Each row is a point on a tangle of strands that fork, close into loops and nearly touch. The rows are in no order.
Points whose rows are less than 107 apart are linked; no others are. Some points are linked to none.
k153: [-23  -2  15   6  24 -32 -43   3 -21  38  74 -28  -7 -18  23 -45 -28 -25
 -20  -5 -16]
k231: [ -5 -31 -52 -26  40  -9  24  17  15   7 -54 -15  27   8 -34 -38 -34   8
 -47 -25 -50]
k552: [ 23   2   3 -16  25 -11 -58 -12 -70   5  22 -82   0  22  45 -14  38 -27
 -16 -14  19]
k242: [ 25  19 -46  21 -46 -46  28  21   6  -2  39 -13  31 -54  11   5 -39  39
  11 -21 -25]
k416: [-25 -13   9  56   6  52  40 -11  11  30 -67  33  20  27 -29  56  -7   8
  37   7  20]
k691: [ 53 -20  24 -21  38 -17 -37  19  25 -30  16  11 -23 -26 -22   3  25  56
  -2 -29   8]
k542: [  7 -44  24 -34   4  -3 -34  -6  49 -12 -31  20 -12 -24 -48  10 -25  57
  -1  27 -26]
k392: [-11  19   9   7  13  20  38  -3 -42   2  -1   2 -39  -5   0  25  38 -89
  -4 -23   9]
k577: [-25   6 -18  33   5  62  67  -3  -6  32 -46  21  -6  15 -10  47  -3 -29
  32  17  33]
k682: [-47  33 -41  23 -20 -46  70 -50  -8  -4  36  11 -23   1  32 -15  20 -18
   3  -6  -8]
k965: [ 14  19 -10  -3 -12  26  64 -30  27 -13 -34  41 -23 -10 -16  61  36 -44
 -13   6   4]
k509: [-18  22 -34  25 -26 -29  24   1 -17  -3 -52  -3  -4  -3   9 -54 -13  34
 -25 -13 -28]
k141: [-35  22  -5  25  15  34  51 -11 -13   0 -64   6 -36  33   1 -30   4  -6
   5   1 -13]
k162: [-43  35 -55  18  -4 -62  24  -8 -11   6 -15 -17   5   4  28 -67  -7  33
 -14   9 -20]
k447: [ 40   1 -30   1 -45 -17  14  -4  23 -23  -1  14  45 -45  40   7 -32  19
  39 -14 -32]
k274: [  0 -11 -30   6 -86  -9 -11  10   7   9 -18  -3  27 -20 -13   4 -55  10
 -32  11 -31]
k471: [  1  -2   7  14 -23  55 -18  39 -22  17 -23  -4  12  17  -7  21  -3 -19
  35   9   9]
k702: [-24 -32  56  -5  25  17   2  -9  27   7 -34  12 -42  12 -48   5 -17  40
  38  54  30]
k533: [ -5  -9  50  19 -15 -19  43 -54  34 -29 -51  41 -21  14 -16  15   1  16
  -2   2 -20]
k301: [ 23  24 -29 -19 -38  29  39  -9  -5 -11  -5  26 -19 -13   6  75  53 -36
 -13  -9  19]
k695: [ -9  16  11  26  19  -4  16  -6   6 -18 -69   8 -25  19 -13 -52  -2  39
 -20   1 -15]
k693: [ 24   4  34  10  28 -12  32 -20 -31 -35   1   2 -21  14   7  29  55 -77
 -11 -34  24]
k459: [ 16   6  -7   1 -39  46  17  18  22 -15 -33  20   6  14  17  17   5  18
  10  27  17]
k548: [-17 -20 -13 -37  43   9 -44  31 -31  59  43 -56   3  -9  20 -36 -12 -35
 -30  -5 -33]
k980: [  4 -21  43  60   4  49   0  13  22   8 -43  26   9  -6 -35  65  -4  45
  21  19  30]
k494: [-27   0 -20  -2 -57  16 -41  17  -2  35 -29  -1  13   4 -43  -6 -45   4
 -10  22 -36]
k524: [-10 -34 -57 -16  13 -47  52   4  16   2   4 -18  58  -5 -27 -15 -48  -4
 -23 -29 -45]
k974: [-10 -34 -50 -23  14 -42  29  19  -1  13  54 -20  41 -24 -16 -14 -62 -25
  -6 -27 -34]
k774: [  2  26   8 -24 -46  24 -39 -13 -60  -9  42  23 -13  -8   9  43  -7 -10
   4  -9  56]
k506: [ 32  -7  28  -9  -8  33  -8  -3  38 -29 -21  30  14  27  -1  33  24   6
  11  25  30]
k431: [ 60  -5  -9 -27  29 -25 -48  17 -29  -6  21 -52  37  -4  26 -20  19 -22
   2 -26  11]
k820: [ 51  -4  14  -6  55   9 -27  36   1 -23  15 -11 -21 -10   7 -16  41  35
 -20 -25  19]
k186: [ 38 -15  58 -23  35  12 -59  -6  17 -16 -24  -7  22  35 -21  24  33   0
  13   2  25]
k952: [ 14 -15 -27  -4  -6  -5 -14  35  24   7  15 -11  21   8  -4 -39  -6 -16
 -10   1 -24]
k217: [ 28 -27   8  24 -30  18  -9  -7  36 -38 -56  20  50 -33   2  18 -43  11
  -8  19 -56]
k163: [ 27  17   8 -12  40  35 -11  19 -30 -18  -4 -13 -19   1  40 -12  46  -5
  18 -35  18]
k632: [-19  24 -43 -10 -37 -16  58 -37  19  -5  17  23   2  26  32  -8  25 -11
  14   9  10]
k555: [ 48  11  35  26  34 -69  11  -5  28 -31  45  -5  28   3  -1  -7  33  11
  28 -27  -2]
k835: [ -7   4  23  -3   0  45 -38   8 -46  26 -21 -30  17  41 -12  36  31 -41
  38  -7  26]
k824: [ 25 -14 -30 -37 -11 -38 -54  21 -25   8  64 -27  45 -22  -1   2 -17 -23
  -4 -12  11]
k363: [ -7 -12  50  -5  58  50   9 -10  27  12 -58  14 -18  26 -16 -18 -16  27
  43  30  19]
k687: [-18 -11 -16 -35   5  29 -40  16 -13  33  30   7  -1 -25 -34 -20 -86  -6
 -36  -4 -10]
k676: [-41  23 -14  17 -88  13  16  -6 -33  10  -7  14 -45 -14   5   6 -23  29
 -28   7  10]
k744: [-12  -1  39   9 -13 -38  17 -41  32 -23 -56  32 -31   9 -25 -15   2  72
 -18  11  -9]
k296: [ 46 -37  46   9  10  -2  -4 -13  43 -54 -27  39  32 -36  16   6 -34  12
  16  16 -19]
k786: [-55  23 -10  10  -5  60  10  17 -58  42  18  -5 -37  15  -1  27  15 -25
  12  13  49]
k264: [ 10 -21  63 -21  33  25 -26 -21   3 -28 -27  33 -30 -18 -21  33  11  34
  48 -15  -7]
k663: [  0  10 -15 -27 -66  29  -8 -15 -31 -13  19  35   0 -33  41  28 -27  -3
  33   0  20]
k934: [ 31 -23  26 -28  19  11 -45   0  29 -28 -14  29 -28 -31 -21  16   9  66
  23 -14 -18]
k337: [-56  19 -22  14  -6  47  46  -3 -36  23 -27   2 -44  24   0  -3   1 -30
  13  17  13]
k158: [ 29 -31  58  -7   5 -45   3 -30  43 -46   9  35   1 -21   3  -1 -13  23
  35  15   0]
k966: [-15 -10 -32  -3  59   5 -20  47  -4  37  29 -61 -18  -9  34 -45  12  -7
 -42 -14 -38]
k468: [  1   6   5 -16  39  27 -41  33   1  29   9 -60   8  48  24 -25  54 -24
 -19  28  20]
k155: [ 19  37   5  29  18 -63  20  -1   6 -19  45 -19  35   4  17  -5  28  -5
  52 -34 -26]
k551: [-35  23   6 -18 -15  30 -19 -14 -70  11  39   2 -41  -1  -5  47  16 -31
 -15  -1  68]
k192: [ 19  -2  -8  11 -87  18  -4  -4 -11 -25   1  18  17 -45  46  41 -15  -1
  18 -12 -10]
k795: [ 24 -14 -20  25 -20  25  21  44  30  -4 -48   4   7  -2 -18  -9 -30  21
 -35  39   6]
k148: [  4  28 -44  18 -15 -54  17  24  -5   4  74 -22  16 -35  10 -13 -20  21
  11  -1  -4]
k247: [  8 -49  49 -19  29   5 -17  25  44   0 -18   5 -22 -12 -53  -3 -26  33
  -1  51  13]
k288: [-36  22 -22   9  28 -58 -21  -2  -2  27  93 -22  11 -29   0 -30 -49   7
  -7   3 -11]
k79: [-13  14  21   4  44  27  -9   8  27  10   4 -20 -18  63  13 -19  72  -8
 -17  27  19]
k201: [ 38  -3  52  22  24 -30  11 -18   7 -40  13  10   0  19  14  -3  47 -24
  -1 -23  23]
k330: [ -3  -9  -5 -34   7  18 -73  44 -29  49  25 -51   8  14 -11  -8   9 -28
 -25  13   5]
k742: [ -9 -27  82  -3  42  21  16 -33   0 -12 -31  35 -42 -15 -36  60  11 -17
  39  -2  12]
k958: [-30  24   0  -9  -5 -31   2 -32 -52   2  71  -3 -20  -1  27  -2  29 -45
   9 -29  14]
k149: [ -8  26 -11   4   1 -52   3 -19 -24   0  67 -18  24  12  41 -11  32 -29
  42 -23   8]
k735: [-39  12   8 -17 -38   3 -26 -21 -12  13  41  21   1  28  11 -21 -22 -36
   7  31  26]
k937: [  4  25 -39 -22 -24  16  22 -10   0 -13  23  19  -4  29  23  20  67 -15
  -3   2  39]
k240: [-34  28 -18  12 -73 -22  -8 -29 -18  15  40  25 -21 -21   3 -10 -44  50
 -25   0   1]
k783: [-39  14  16   6  11   7  14 -14 -58  16  29 -13 -49   3  26  -8  25 -71
   0 -23  -5]
k878: [ 23 -24 -11  17 -15  22   3  24  39 -15 -77   6  30 -21 -36  22 -41  32
 -42  21 -31]
k622: [ 36  -7 -29 -16  25 -24  20  -1  44 -21 -31  19   7 -33 -11 -24 -32  66
 -19 -23 -29]
k5: [-18  16 -56  13  32 -40  13   2  47   6   4 -18  11  20  18 -58  32  44
 -17  12 -21]
k474: [ 11  11  -5 -32 -39 -30 -57 -12  -6  11  68  18  37 -26   2   3 -44   1
  15  -6   4]
k678: [-18 -29 -45  -8  57  -5  14  29   9  26  -8 -51  -2   9  -8 -53 -13 -12
 -57 -26 -63]
k948: [-28  -1   7  19 -48  34 -48  41 -21  35  -1  -4   8  15 -34  14 -30 -18
   8  24  -4]
k279: [ 27 -27 -33  11 -17 -51  43   6  49 -16 -20   1  59 -15 -10 -22 -49   1
 -34  15 -26]
k117: [-16   5 -36 -13 -80 -36  -1 -15   1  16   8  11  20 -28   4 -22 -70  25
 -26  23  -7]
k248: [ 11   2  49   4  35  34 -35  -2   3  22 -32 -25  20  60 -35  41  52 -17
  25   7  33]
k183: [-11   9   6  21  45 -24  -8  -3  46  -4  24 -12 -14  40  23 -49  56  17
 -19   8  -8]
k26: [ 10  18 -10  -9  46   3 -14  -3 -49 -11  25 -44 -18  19  62 -13  66 -18
   8 -39  23]
k476: [ -3  -3  51  16  24  15  55 -30  20 -18 -38  42 -30   9 -29  33  20 -42
   2   6   7]

A fork is a point with three links, a tip a point with one. Leave the first point through the second and follow the links. Name the first fork or tip that comes.
k468, k79 => k695
k192, k447 => k548
k474, k824 => k934
k820, k163 => k474
k676, k240 => k471

How many points has the smallest loop of links through each point below? Write none if it is on no loop.
k192 => 21
k555 => 8
k471 => 6
k678 => none
k296 => none

Name the points in between on the shortest way along the links from the first point to the second, in order.
k459, k240 => k471 k948 k494 k274 k117
k948, k158 => k471 k459 k795 k878 k217 k296
k691, k242 => k934 k264 k742 k476 k533 k744 k695 k141 k337 k786 k551 k774 k663 k192 k447
k162, k980 => k509 k695 k141 k337 k577 k416
k279, k786 => k524 k231 k678 k966 k548 k153 k288 k148 k242 k447 k192 k663 k774 k551
